Points on a hilly landscape, in no order, each with its height.
A climber steps from a point to whichever of its 2 nearest points has the largest rise for the distance, and stops where none of them is higher. Distance is the straight distance between rows; heights are no part of it.
lebe: [96 119 106 110 102 78 118 89 106 97 121 95 103 110 106 109 108 98 102 87 98 100 108]  height 338
Rigus: [98 123 97 104 91 67 132 94 109 101 120 101 97 104 117 108 113 85 100 81 111 117 99]  height 317
Kaleg: [101 102 101 87 95 84 108 95 104 118 114 124 89 113 114 98 97 78 103 118 110 97 125]  height 432
kimu: [90 115 111 92 115 81 129 103 90 128 98 67 79 85 107 131 110 95 99 97 81 114 94]  height 121
zom: [107 92 104 116 105 103 116 104 102 94 87 86 90 120 126 129 70 122 109 99 98 101 110]  height 347
mag: [110 122 70 99 106 76 101 84 106 113 113 90 101 84 97 86 131 64 101 110 127 99 76]  height 382
pof: [109 112 95 107 91 80 112 88 103 74 122 99 120 86 109 103 119 107 111 67 106 116 67]  height 378
guda: [101 97 89 100 74 94 101 119 97 86 109 125 108 91 113 99 87 132 87 107 117 113 102]  height 170
pofu: [85 112 114 94 108 84 133 93 89 120 109 73 93 83 95 127 128 84 98 96 77 108 98]  height 98
gakaz: [101 108 103 109 114 72 101 110 100 109 89 79 79 98 118 124 83 116 114 103 105 115 100]  height 209
buni: [85 105 112 101 98 94 89 125 97 95 98 119 103 98 100 82 95 136 84 112 105 114 115]  height 481
doni: [97 125 97 99 92 73 133 96 98 104 114 96 100 89 112 99 127 71 101 79 108 127 82]  height 297
vero: [113 102 106 118 121 105 83 95 112 108 83 98 83 124 82 80 96 81 91 104 114 70 90]  height 315
nalu: [97 107 116 95 97 101 100 81 117 99 103 74 99 104 51 103 123 93 85 90 88 118 85]  height 222
Mok: [106 105 84 103 81 88 111 94 92 93 114 101 101 84 110 117 92 89 108 91 99 106 91]  height 604
laf: [107 115 88 98 97 83 107 84 105 118 96 82 87 96 81 89 136 61 85 105 107 100 79]  height 446
Dob: [88 92 114 98 93 93 118 113 103 88 113 80 105 80 85 130 112 141 87 104 92 136 83]  height 84
Rif: [90 109 110 103 95 88 90 100 111 93 111 80 101 99 65 96 119 107 91 96 98 118 90]  height 203
kudet: [110 111 79 93 102 75 127 109 98 105 95 81 96 68 130 123 89 86 116 87 114 135 64]  height 639
Gelo: [95 102 119 83 120 106 95 102 98 129 79 104 88 115 95 68 100 80 88 110 87 87 125]  height 407
limu: [112 119 77 90 94 79 95 84 104 122 99 116 89 105 101 93 102 57 101 115 125 97 105]  height 376
Rora: [88 118 108 94 105 88 119 86 104 127 109 91 97 119 101 105 120 73 91 112 86 83 122]  height 480
Melat: [94 87 104 105 87 115 88 113 83 88 81 109 96 96 114 103 77 115 106 102 96 104 107]  height 41
Papiv: [97 78 114 92 110 138 110 101 107 112 85 100 96 123 88 70 101 89 84 94 78 70 104]  height 34
Larul: [85 95 125 102 106 138 99 107 126 115 98 85 119 115 59 96 110 110 91 101 82 84 103]  height 154
rame: [113 107 78 87 101 97 81 90 92 116 92 96 93 81 88 90 102 67 102 109 108 92 87]  height 59
sifa: [95 69 118 83 96 142 118 100 109 110 101 95 103 111 83 86 113 95 79 101 68 74 106]  height 43
mav: [89 84 122 86 89 129 103 103 111 98 100 91 113 105 58 100 108 119 76 103 79 108 103]  height 79
puso: [81 99 121 93 103 86 124 103 108 102 120 77 105 80 74 129 121 121 92 98 89 134 89]  height 75
dula: [87 107 109 91 84 96 93 109 93 101 97 94 91 93 80 97 99 103 92 100 89 113 102]  height 122
nomo: [108 104 77 92 73 103 101 92 97 91 106 105 102 83 101 100 85 82 102 92 95 98 91]  height 637
Lin: [97 114 90 119 96 82 77 91 95 78 87 95 100 90 113 118 91 100 126 93 106 118 89]  height 148
gupi: [87 95 99 127 80 121 83 111 96 64 89 115 111 116 118 105 86 144 98 110 112 105 102]  height 138
Mep: [117 99 84 91 95 99 76 107 119 98 94 114 101 93 90 68 84 91 89 110 111 95 86]  height 237
Leze: [130 97 68 100 103 94 101 89 117 99 104 100 104 90 98 93 108 63 84 121 115 69 63]  height 462
vorat: [101 88 90 124 79 107 93 106 100 68 98 116 110 114 121 114 77 126 109 102 117 101 109]  height 143
kogu: [91 106 100 109 91 96 72 111 92 82 58 100 81 86 123 112 74 115 110 119 98 124 87]  height 31
Vigok: [88 107 117 93 95 110 125 88 87 111 105 80 97 97 84 121 107 86 98 92 62 94 113]  height 444
vit: [89 104 101 113 78 109 79 123 90 70 83 120 104 98 110 100 91 148 87 112 105 121 94]  height 133
gopi: [91 88 108 96 119 117 74 121 96 96 83 120 108 105 101 58 99 121 88 95 101 112 115]  height 454
defid: [85 95 115 86 99 88 113 100 104 109 123 79 96 76 75 112 135 96 90 107 90 129 88]  height 63
duger: [105 83 104 96 102 99 112 107 78 111 89 73 79 83 115 126 83 110 107 104 79 100 97]  height 167
makez: [116 104 101 104 96 98 105 81 110 109 92 78 84 106 69 96 123 71 79 101 94 90 78]  height 493
Potub: [112 79 101 112 120 107 78 93 100 102 112 79 96 91 71 86 123 96 98 118 102 75 76]  height 11
Supab: [87 111 112 97 98 87 85 127 113 99 110 117 108 111 85 73 104 136 77 111 112 111 116]  height 494
Lete: [103 114 86 92 105 75 105 88 87 125 99 111 86 93 115 119 105 66 120 110 125 107 108]  height 456
fet: [88 95 112 98 78 123 100 118 84 89 79 112 100 102 102 97 82 119 87 94 87 109 113]  height 48
dogum: [93 128 108 100 110 73 124 85 108 107 122 84 109 104 99 88 157 80 97 85 114 114 80]  height 255
Mufug: [114 102 97 101 79 109 87 87 107 91 88 77 90 101 59 94 106 80 91 85 90 111 77]  height 484
sama: [94 119 102 105 100 84 102 89 83 110 89 94 84 105 105 118 84 79 114 91 100 102 114]  height 304
zif: [101 105 96 106 89 92 94 118 100 93 60 97 80 98 124 114 71 131 102 117 103 130 96]  height 25
tubok: [117 95 84 95 83 95 101 88 113 90 117 86 105 81 74 97 120 80 91 94 99 108 64]  height 81
navap: [83 98 112 86 99 79 103 115 94 108 115 80 89 62 80 110 121 109 96 106 101 137 81]  height 54
vike: [94 87 112 90 76 123 100 100 99 89 102 89 101 101 64 97 102 104 86 95 77 106 98]  height 70
gez: [91 109 93 106 68 100 84 113 95 79 87 102 98 84 95 107 87 114 96 93 96 121 89]  height 108
zupap: [103 124 100 103 123 58 125 80 100 110 121 102 104 103 125 108 128 90 118 88 127 108 96]  height 221
domed: [91 106 119 104 97 123 106 90 115 98 104 76 120 112 62 119 111 106 97 86 71 103 105]  height 118
lesu: [100 110 105 102 123 70 102 91 90 129 106 108 84 105 112 120 107 85 120 119 123 99 120]  height 530
Dalug: [76 109 125 98 106 115 112 125 122 123 113 111 121 109 91 91 104 124 85 114 84 87 128]  height 158
mimo: [79 111 114 111 100 103 93 108 108 91 109 84 113 109 76 107 106 121 98 95 86 100 107]  height 107
sune: [95 89 108 102 104 116 107 94 78 105 108 86 95 90 100 115 94 94 111 99 81 81 110]  height 201
gil: [95 101 112 103 79 111 115 89 104 80 108 85 112 105 71 120 107 112 92 78 71 111 100]  height 103
teki: [107 99 100 119 107 121 97 78 104 90 107 85 105 128 86 94 104 89 105 87 95 68 103]  height 114
tid: [112 111 87 80 96 102 88 90 83 125 78 101 82 85 89 81 92 59 94 106 96 92 96]  height 51
savuk: [84 112 108 121 103 104 87 95 103 87 102 85 107 119 89 106 98 109 111 88 92 93 111]  height 117
Faf: [115 100 69 88 94 103 79 102 116 87 109 134 114 104 103 103 81 87 120 116 127 92 103]  height 159
rafe: [116 76 89 89 102 123 96 94 108 104 97 133 98 114 112 83 91 73 108 103 115 76 111]  height 211
kez: [95 108 101 93 86 100 79 110 96 102 80 111 89 101 93 79 79 92 95 94 98 110 110]  height 100
Rurem: [101 65 93 96 93 142 82 111 92 83 79 115 105 95 98 66 95 111 89 87 87 97 91]  height 17
Nukom: [110 104 79 104 88 83 95 94 114 89 131 114 108 95 102 99 100 96 108 106 122 99 99]  height 352
bevip: [85 91 112 113 112 114 97 113 101 95 96 110 102 118 118 110 78 132 112 106 113 90 122]  height 313
bolid: [91 116 113 89 98 95 114 77 108 113 97 69 93 104 57 104 134 75 87 87 87 121 86]  height 250
dova: [112 127 78 99 103 75 112 68 92 113 102 102 103 100 109 103 123 65 113 89 120 101 98]  height 377
Fuvo: [98 98 101 104 79 94 117 116 95 86 104 82 97 83 98 127 100 133 92 92 89 130 80]  height 93
vineg: [106 116 96 88 95 87 96 89 102 122 93 107 80 108 95 83 97 65 92 108 109 96 109]  height 355
Kasam: [124 103 64 85 91 117 91 84 102 97 89 105 105 97 98 98 80 56 101 106 104 75 80]  height 569
ton: [95 101 88 108 73 96 94 116 94 76 96 88 99 71 102 120 94 121 99 98 96 130 74]  height 101
gakuv: [111 99 77 91 90 95 79 112 118 88 107 136 113 100 107 88 84 106 104 116 129 105 105]  height 162
Zuk: [103 123 98 116 117 83 84 78 107 99 104 80 103 111 79 90 123 93 107 88 107 96 92]  height 701
loma: [79 94 127 88 93 123 106 115 113 105 105 99 123 96 65 113 109 140 79 111 83 115 108]  height 89
fekez: [108 116 116 99 130 77 125 79 87 101 109 78 114 93 116 119 124 122 122 76 93 93 79]  height 181
nofa: [107 72 98 86 104 118 98 104 96 103 98 140 101 105 122 96 83 93 119 101 115 89 120]  height 218
bodaz: [102 102 100 102 88 109 83 127 84 83 78 135 112 96 118 86 88 140 76 105 108 132 105]  height 130
tabap: [115 107 99 103 120 65 135 81 97 108 118 94 103 92 134 121 115 102 121 88 115 107 87]  height 205
Meni: [103 93 108 90 89 116 73 114 99 96 72 100 90 92 72 69 95 104 82 97 85 114 92]  height 85
Danim: [110 68 86 90 106 125 92 108 101 92 94 150 115 107 122 80 88 107 112 98 120 102 115]  height 224
kigep: [101 116 106 115 114 91 88 90 119 94 119 82 106 116 73 92 118 104 96 95 100 89 99]  height 641
remid: [106 104 89 100 82 90 115 84 105 99 125 97 101 95 102 100 113 83 95 94 96 95 95]  height 576
Zadu: [102 108 96 124 110 89 72 87 101 83 95 109 103 116 109 119 88 100 135 99 122 104 107]  height 163
dod: [88 113 113 100 113 86 117 93 91 124 108 94 94 103 111 114 107 86 102 113 91 83 124]  height 544
Dafu: [93 125 106 125 106 88 83 98 123 91 111 99 106 136 86 91 99 108 103 93 115 97 118]  height 564
kebi: [93 76 105 103 100 134 97 94 95 94 106 93 100 109 94 90 98 96 104 93 92 68 106]  height 26
piz: [87 126 104 110 93 85 96 109 121 99 111 110 103 128 89 88 93 114 87 97 113 104 120]  height 531
nivem: [109 99 104 108 109 86 124 96 97 109 102 97 86 118 127 132 80 103 118 95 103 96 116]  height 372
ped: [98 80 105 102 88 113 106 101 80 90 116 90 100 81 94 116 100 103 103 101 81 92 98]  height 217
fevos: [97 85 107 91 122 120 84 118 98 110 72 114 99 105 97 55 99 100 84 86 88 115 119]  height 442
lemu: [94 123 100 98 92 75 117 83 111 116 118 100 92 122 111 99 121 73 89 100 106 97 116]  height 440
Mape: [103 99 101 94 76 117 83 113 97 92 79 108 97 105 84 71 83 102 84 92 91 106 102]  height 92
zef: [98 107 91 115 73 88 104 123 102 79 108 107 104 96 112 114 94 147 81 106 116 124 91]  height 176
kuvud: [104 80 104 115 100 111 121 113 98 91 103 72 105 98 116 130 88 145 100 103 81 97 97]  height 319
laz: [92 93 122 91 120 121 106 104 116 124 105 92 106 113 84 80 121 94 83 117 84 69 111]  height 184
naf: [121 118 70 95 108 91 85 93 112 113 84 96 92 86 81 88 97 64 93 116 115 86 68]  height 66
Bep: [93 105 105 94 82 96 114 92 84 108 103 86 87 87 94 111 102 83 96 92 77 101 102]  height 392
Lasez: [115 119 67 99 110 73 104 76 108 101 128 101 119 87 109 95 129 71 116 101 129 102 74]  height 368
toz: [126 105 83 97 97 93 92 97 113 106 87 102 91 84 75 87 101 65 75 114 107 88 55]  height 71
Sisuz: [105 89 108 107 110 96 137 105 99 104 113 73 102 98 118 132 94 128 99 101 77 92 102]  height 333
Nibaz: [103 81 100 100 114 116 67 104 105 99 89 110 94 111 99 67 90 96 107 108 116 86 106]  height 246
vip: [82 96 122 97 111 129 102 113 117 111 104 101 116 112 81 83 106 116 90 105 85 79 116]  height 169
dufin: [101 106 108 130 98 102 93 90 98 64 85 83 104 106 117 125 92 124 118 82 83 110 88]  height 136
bar: [107 107 98 105 88 98 110 77 103 98 111 87 97 114 86 98 114 79 92 86 87 91 98]  height 616
tus: [122 98 65 92 96 105 102 71 93 107 109 110 107 95 107 111 97 56 115 111 109 73 98]  height 523
baze: [94 93 117 85 120 117 99 111 100 118 79 119 97 114 104 61 98 93 82 94 81 101 129]  height 427
goti: [96 130 112 94 103 75 136 87 94 106 112 90 110 95 112 86 145 73 108 73 115 122 77]  height 276
koli: [86 117 112 112 95 93 106 124 109 96 96 107 101 117 110 110 85 144 85 104 110 112 121]  height 124
Nopig: [110 95 92 117 83 103 96 85 92 71 110 89 113 98 99 111 98 103 111 78 88 94 90]  height 152
lameg: [101 114 118 104 118 91 115 75 90 89 107 82 117 99 99 124 123 115 119 71 80 98 84]  height 168
dos: [107 124 86 110 116 76 79 80 98 92 105 83 109 92 85 90 130 89 119 82 118 107 72]  height 635
dap: [104 110 84 114 83 82 103 110 111 82 85 103 92 97 127 122 76 121 106 101 116 131 88]  height 14
dag: [97 123 108 124 118 79 84 90 105 90 88 99 99 123 112 123 90 108 126 95 113 109 111]  height 175
gev: [84 109 113 97 97 115 98 97 91 111 86 95 88 114 90 98 86 84 103 93 81 87 121]  height 242
rav: [103 91 114 99 114 114 99 96 105 114 103 81 96 111 70 89 118 87 84 115 86 73 96]  height 199
gop: [94 76 100 95 111 126 79 104 96 95 89 121 101 109 111 75 86 105 110 94 108 87 117]  height 251
lusu: [103 100 91 98 104 83 93 89 96 111 125 100 96 90 103 93 119 84 101 124 110 83 100]  height 452
nesu: [94 68 109 95 93 129 119 113 78 94 92 108 101 99 129 110 76 124 99 95 86 85 115]  height 281
zed: [105 97 82 99 90 88 85 114 102 88 95 122 104 85 122 116 70 112 117 115 120 112 98]  height 6
Deto: [120 88 84 101 104 110 94 75 91 108 106 96 100 101 98 94 106 69 108 113 109 65 97]  height 497
Niv: [90 101 115 103 101 120 95 99 104 109 92 85 94 117 76 85 98 89 91 97 85 82 110]  height 219
suget: [91 116 96 99 87 87 84 102 96 104 99 98 87 91 88 94 95 88 101 95 104 112 100]  height 111
rada: [108 74 105 103 124 121 71 102 99 102 102 90 98 96 84 71 109 98 101 114 104 73 83]  height 15
Tirep: [102 78 103 112 90 120 119 115 91 85 99 93 107 108 127 124 83 147 91 103 98 94 102]  height 307
Venu: [86 72 105 95 95 148 93 115 91 88 78 115 109 109 101 73 99 123 84 81 87 98 108]  height 12
mef: [131 96 67 103 107 104 92 77 100 109 94 98 98 97 95 92 102 58 99 121 116 67 84]  height 477
Tilir: [102 105 90 90 78 98 105 88 78 104 95 85 90 73 91 110 104 68 102 87 82 108 85]  height 395
Kose: [103 102 107 101 117 83 118 101 80 119 90 65 82 87 116 132 93 104 111 98 85 102 96]  height 147
tet: [90 88 117 73 92 97 116 99 105 121 123 90 97 91 90 102 137 91 77 123 75 92 106]  height 67
zala: [108 98 88 94 85 104 90 113 106 89 103 141 115 103 111 74 86 122 86 106 118 111 111]  height 165
bofi: [90 72 117 82 114 121 108 119 79 113 95 117 108 83 111 82 102 117 86 97 73 104 121]  height 241
bepos: [95 79 112 94 103 117 106 107 72 104 90 86 86 87 115 116 76 102 109 100 77 85 108]  height 183
nat: [109 111 84 96 109 72 129 96 83 116 105 84 92 69 126 124 107 83 117 91 110 118 77]  height 706
piziz: [84 83 120 95 128 119 98 129 84 109 67 112 101 99 126 94 84 135 97 100 85 114 124]  height 279
Sel: [96 119 95 102 83 81 111 95 124 106 118 104 94 123 97 86 113 84 82 100 109 100 109]  height 470
Latuf: [103 77 101 107 114 129 86 90 95 100 102 84 93 103 85 82 104 89 104 104 96 65 91]  height 19
fetos: [103 104 84 103 103 81 103 86 94 100 129 89 105 73 101 105 126 86 110 100 105 102 80]  height 419
Luvis: [100 101 99 95 87 79 107 117 97 105 99 114 86 88 118 109 78 110 98 107 110 115 111]  height 482
Mege: [85 104 118 90 92 99 108 118 100 106 108 103 97 99 89 98 99 114 85 108 84 101 117]  height 134
nuz: [91 111 113 104 125 76 109 103 96 120 108 94 87 101 109 121 95 101 108 115 104 94 121]  height 619
dubod: [97 108 96 114 89 99 80 93 93 88 90 97 97 105 104 108 83 93 116 89 100 104 105]  height 137
Levo: [121 89 69 77 100 112 80 118 111 88 96 138 124 88 106 68 79 98 95 115 113 102 94]  height 230
vek: [97 96 95 91 90 82 105 118 87 102 97 99 87 70 117 112 81 114 96 110 98 117 91]  height 506
Ris: [95 103 94 89 78 89 111 121 87 105 86 86 78 65 109 120 86 103 95 93 91 133 80]  height 545
Vef: [104 95 97 91 89 89 121 87 95 113 121 115 92 106 126 115 100 77 101 112 100 86 122]  height 408
Lesed: [112 115 107 107 99 71 127 88 105 80 115 101 113 103 128 109 109 116 119 61 108 111 76]  height 366
nepu: [116 97 88 108 98 97 101 85 100 95 111 123 101 122 109 124 89 81 130 98 123 90 117]  height 322
Puf: [105 79 112 82 76 127 120 97 99 102 102 105 99 103 83 81 109 91 73 102 71 90 104]  height 52
tobi: [109 56 96 92 117 142 96 109 99 98 80 111 102 94 103 60 101 99 88 85 90 90 91]  height 20
topat: [98 87 95 103 97 103 86 99 75 94 101 90 93 71 103 112 94 96 116 102 91 95 90]  height 229
fuv: [90 109 112 111 107 92 124 124 113 110 110 96 105 109 114 122 87 147 87 111 100 105 115]  height 132
ruz: [100 126 102 107 112 65 119 81 111 100 133 97 112 108 109 96 140 89 103 88 118 107 94]  height 238
rasik: [97 81 109 84 106 105 106 111 92 108 106 125 98 101 113 82 94 100 93 112 93 92 126]  height 220
gopa: [93 89 108 91 119 106 79 103 81 110 94 107 91 87 103 88 91 92 113 114 105 89 114]  height 249
gem: [108 102 106 110 99 96 104 75 87 76 108 82 115 95 96 117 116 110 117 72 77 97 83]  height 160
Seti: [96 87 102 96 118 119 80 87 82 117 97 99 93 107 98 91 101 80 117 111 108 71 113]  height 264
norup: [92 108 101 123 113 69 91 112 113 91 125 103 104 104 109 112 104 131 110 110 124 109 109]  height 109
sopel: [88 119 103 105 86 83 92 117 120 96 113 110 98 116 80 76 104 119 75 105 111 111 108]  height 510
Bezis: [92 97 105 101 132 109 87 87 96 125 98 102 92 125 96 90 104 81 116 114 115 68 125]  height 280
bal: [77 97 131 90 132 112 97 128 89 123 76 104 103 91 109 97 86 124 102 108 82 103 124]  height 265
Povi: [120 90 71 93 102 102 75 98 109 96 118 104 108 77 91 80 101 87 102 121 113 82 74]  height 7
vav: [87 92 114 116 106 112 106 108 99 93 84 95 96 123 119 123 71 121 113 96 96 91 122]  height 330
lup: [86 108 111 128 100 108 95 97 98 76 88 85 108 116 106 119 90 116 113 84 84 95 109]  height 128
Dav: [128 101 70 77 104 104 83 115 124 90 87 128 112 90 95 71 77 85 82 115 109 98 78]  height 234
Bib: [108 104 90 98 79 95 110 84 109 80 115 89 111 89 78 98 124 90 99 70 97 123 69]  height 87
depo: [97 120 104 118 116 73 97 94 99 96 87 84 91 106 119 123 92 109 121 90 106 117 95]  height 192
Gidom: [111 104 78 113 88 86 98 109 111 91 69 79 81 102 132 120 76 129 110 113 109 138 86]  height 18
Dul: [100 92 93 91 104 103 68 105 79 105 93 97 91 74 96 91 93 89 113 111 99 95 97]  height 239
Bera: [80 108 119 99 80 126 98 117 102 90 81 103 106 118 80 89 89 123 80 91 85 106 116]  height 58
ves: [84 112 110 111 103 80 94 118 111 95 104 106 96 115 107 107 87 127 101 111 117 110 117]  height 116
Zem: [89 90 106 107 99 108 70 116 85 85 63 108 93 89 121 101 76 116 112 113 97 114 100]  height 36
bolod: [88 96 123 87 94 121 77 118 96 96 73 100 99 101 69 84 101 119 83 100 81 121 107]  height 77
kek: [81 83 109 108 117 122 95 121 98 88 102 115 113 110 120 101 91 147 105 113 113 88 115]  height 303
repe: [109 113 82 121 109 81 73 85 103 75 91 106 109 98 117 124 96 100 139 96 118 113 83]  height 153
kapa: [92 104 114 106 123 82 106 122 107 119 89 87 88 107 115 122 80 130 105 117 102 104 114]  height 228
tesa: [98 102 105 107 80 95 107 85 102 75 113 83 111 96 77 114 115 109 99 74 83 121 86]  height 95
Gugar: [110 76 108 85 85 131 107 111 97 95 87 114 103 101 84 70 103 107 69 93 79 108 104]  height 60
dolo: [103 95 110 100 124 113 84 94 112 119 88 106 88 132 94 74 97 82 101 110 117 72 112]  height 299
vus: [98 87 110 103 110 97 141 100 98 112 118 93 100 107 127 131 90 112 101 112 84 81 119]  height 356
zofe: [96 107 106 95 90 91 92 131 89 98 75 121 93 89 114 91 78 130 84 107 101 132 106]  height 123
bimet: [123 103 103 114 99 103 96 82 111 97 85 77 89 105 57 100 111 77 81 92 96 93 62]  height 538
noni: [100 64 103 94 132 134 89 102 108 107 77 114 95 111 105 56 100 98 95 85 101 80 100]  height 24
vugan: [124 97 67 89 93 115 94 83 106 101 98 120 107 108 102 103 80 57 115 107 115 77 101]  height 546
makam: [116 96 97 120 112 89 100 80 97 89 113 112 108 121 117 130 97 96 136 91 119 89 114]  height 308
Tifek: [83 72 114 93 103 146 110 99 100 102 107 93 107 107 92 91 102 106 102 91 77 69 110]  height 33
Togis: [103 103 92 86 93 76 100 106 101 113 109 123 90 89 114 105 90 85 106 114 117 107 109]  height 455
Vup: [91 104 118 81 111 100 95 104 97 123 93 98 89 99 85 81 104 87 86 110 81 94 116]  height 387
tum: [89 112 100 114 84 84 96 117 106 77 111 100 106 99 96 106 102 131 94 97 110 121 96]  height 182
bak: [118 105 75 93 77 112 92 85 103 93 91 96 100 96 86 93 83 65 95 94 96 88 84]  height 598
lan: [104 96 76 97 100 92 68 102 99 92 106 112 107 79 108 108 86 96 122 116 118 102 92]  height 4
Benu: [105 107 95 112 98 105 84 79 93 95 100 91 98 113 93 99 96 81 112 87 100 86 105]  height 126
bimo: [99 94 116 99 102 100 130 94 98 113 116 108 94 114 123 122 88 94 101 109 95 81 128]  height 380
puvav: [121 88 82 109 114 99 68 96 105 99 115 89 100 80 80 85 115 94 105 121 112 79 71]  height 9
Gozuz: [98 101 121 100 102 124 106 87 128 108 94 77 106 117 51 105 113 98 83 99 76 96 95]  height 135
ziz: [87 100 114 90 99 86 126 89 98 114 130 81 101 87 99 116 137 88 87 108 79 98 101]  height 78
Gama: [80 113 121 95 103 97 119 124 109 116 106 104 106 106 99 106 95 130 80 112 92 102 123]  height 145
Vepu: [110 104 88 94 82 107 88 84 86 101 88 78 91 82 74 100 103 75 100 90 83 101 84]  height 435
Misad: [107 123 73 86 98 77 114 77 93 121 103 108 94 90 115 107 116 52 108 108 122 101 101]  height 409
dabi: [110 115 86 104 115 71 114 82 93 94 126 97 115 73 117 109 123 89 123 86 116 109 71]  height 402
siko: [85 89 114 102 108 116 83 125 92 93 90 114 111 95 98 82 103 141 88 106 94 110 113]  height 468
sis: [112 79 96 83 100 116 97 99 99 107 102 126 99 102 112 70 95 82 95 110 100 84 112]  height 213
nefu: [77 70 105 100 125 133 97 118 91 93 90 125 111 105 128 91 98 141 105 97 106 91 116]  height 296
vak: [83 98 120 104 96 105 107 112 111 97 124 88 116 98 77 116 113 132 92 107 83 104 104]  height 97
vazev: [115 93 97 105 110 105 70 107 117 96 91 109 94 107 86 66 92 98 94 110 114 89 90]  height 240
zup: [113 113 91 101 100 84 102 79 93 83 115 90 120 80 101 102 129 95 120 73 106 108 65]  height 388
vidos: [110 110 100 101 103 78 122 94 102 119 94 112 78 122 119 135 84 86 117 99 114 107 119]  height 405
Vivet: [86 64 99 86 116 137 96 97 96 101 84 130 98 119 119 80 89 98 115 81 107 84 123]  height 259
rinur: [86 116 116 84 101 100 107 90 94 125 90 71 86 96 65 106 122 74 90 101 77 109 100]  height 302
virif: [97 100 102 126 81 106 91 95 90 59 97 86 113 99 104 118 100 124 109 88 86 109 88]  height 144
mera: [121 111 109 93 129 70 135 82 95 104 105 84 104 99 137 115 119 119 124 78 112 102 73]  height 194
Sidid: [103 117 107 113 106 70 126 89 108 88 121 97 109 107 118 115 107 118 109 79 103 106 94]  height 354
lafi: [88 93 123 94 131 107 104 128 101 124 81 95 97 102 121 112 76 135 104 119 93 99 121]  height 248
Neza: [113 113 68 102 99 78 97 83 117 98 130 111 109 97 104 96 115 77 107 106 127 99 86]  height 359
tasu: [105 110 103 126 107 98 91 90 128 92 118 92 104 135 79 84 109 100 94 98 108 80 102]  height 603
didom: [118 101 65 106 97 97 72 90 115 78 119 98 118 87 93 93 98 88 112 103 116 91 76]  height 5
nez: [83 92 123 86 119 120 97 123 89 114 86 109 107 93 99 81 95 116 89 100 79 104 124]  height 252
kuz: [86 116 101 110 86 80 95 111 109 82 115 89 103 93 82 103 117 117 97 87 108 134 83]  height 190
kedef: [95 109 113 100 96 116 127 79 100 110 108 79 107 116 81 112 118 81 92 90 63 81 114]  height 501
vuta: [83 110 112 101 107 100 88 97 81 109 85 88 85 105 100 108 85 91 112 98 95 96 115]  height 270
lor: [114 101 74 98 79 89 101 119 110 88 81 119 96 96 133 127 66 119 106 111 122 126 91]  height 10
Gesi: [121 73 76 85 111 122 73 112 111 89 93 147 126 97 113 77 87 101 110 109 124 102 104]  height 227
meti: [91 113 98 95 70 93 84 122 93 88 77 114 97 87 100 95 79 114 89 97 100 129 101]  height 115
dede: [98 102 97 102 104 75 103 100 97 105 128 97 95 79 104 106 113 96 104 111 110 102 94]  height 436
desed: [118 93 67 99 88 109 87 93 110 80 111 130 118 107 109 120 78 81 128 104 121 90 100]  height 155
risi: [73 85 111 98 105 145 96 117 84 86 67 123 112 110 113 83 94 135 88 81 86 108 112]  height 8
Zemas: [115 113 97 103 102 93 95 91 112 116 89 97 81 118 85 77 98 72 85 108 108 82 96]  height 334
big: [91 99 104 118 103 93 85 111 110 84 128 105 112 107 101 97 102 129 104 113 115 92 111]  height 102
peguf: [102 125 84 98 109 76 111 83 93 117 109 85 101 84 93 88 144 67 101 96 114 107 80]  height 406
Zes: [107 105 112 106 89 108 122 79 117 104 110 81 103 128 81 100 119 79 78 93 75 76 99]  height 560
Luse: [104 98 93 107 90 96 103 89 105 95 116 120 100 117 111 106 90 94 113 100 114 89 117]  height 332
lemul: [102 73 111 84 113 112 115 118 81 108 93 124 96 88 130 95 84 114 95 104 89 104 124]  height 231
Sira: [124 91 84 91 88 94 103 92 113 104 109 89 96 81 80 91 120 70 77 115 100 93 61]  height 76
Zutup: [96 115 96 105 77 82 110 107 128 94 125 104 101 115 82 80 114 104 75 101 108 107 100]  height 491
Kuben: [104 90 82 108 70 116 91 108 101 71 100 133 117 110 118 102 72 116 102 99 117 100 108]  height 146
lusa: [80 67 108 93 130 130 100 117 87 103 76 126 104 102 132 93 89 124 104 87 97 104 124]  height 289
zafo: [107 104 85 96 84 82 128 114 95 97 96 82 93 68 121 123 89 99 102 84 102 137 66]  height 597
rem: [82 68 104 91 101 137 109 103 87 94 89 121 103 109 125 90 85 113 104 85 94 82 122]  height 268
zikur: [90 115 114 85 103 96 97 98 97 127 83 81 79 103 70 88 115 73 82 106 87 99 104]  height 350
Dubup: [113 97 71 109 77 103 97 103 109 71 107 131 120 104 122 126 72 104 118 102 121 105 100]  height 151
vegut: [111 88 87 109 89 103 93 100 109 87 124 117 110 109 102 88 92 101 101 109 118 83 109]  height 344
zakod: [108 125 91 104 104 77 114 75 83 109 98 95 96 100 113 116 104 75 116 84 107 103 104]  height 346
Votis: [100 76 102 104 85 113 116 115 82 90 105 104 99 88 118 115 82 130 96 102 90 95 106]  height 294
fida: [110 89 83 99 116 97 92 78 83 119 115 93 98 87 105 96 118 72 111 126 112 72 105]  height 474
mumu: [104 106 109 98 114 78 101 107 100 124 92 117 79 118 110 128 87 93 120 109 124 106 125]  height 453
Forik: [100 73 110 96 128 135 102 100 109 112 83 105 88 119 98 69 99 87 89 97 98 63 97]  height 28
rulal: [92 94 118 84 89 124 104 114 101 102 91 106 103 112 78 77 101 111 74 97 79 102 117]  height 68
zoz: [119 101 93 74 107 102 79 103 91 123 73 106 86 79 90 68 92 65 87 109 92 103 89]  height 45

For each start below, name the point where the climber stops.
vak => Deto
makam => bimet
zed => rulal
zupap => Deto
Gesi => nat
ton => Zuk
tid => vip
Povi => rulal
Votis => nat
lan => Zuk
Venu => rulal
zoz => vip
bolid => Zuk
desed => Zuk

Call two points neighbours if one is among the 2 nearest of the other. Go from one point of each pair to the other, from neighbour to neighbour, staying as high as possible. Name the lowest point that can't be avoided.
bar / nomo => remid
Zuk / nomo => zup
nat / nomo => rafe
Deto / bimet => Bep
Zuk / nuz => lemu
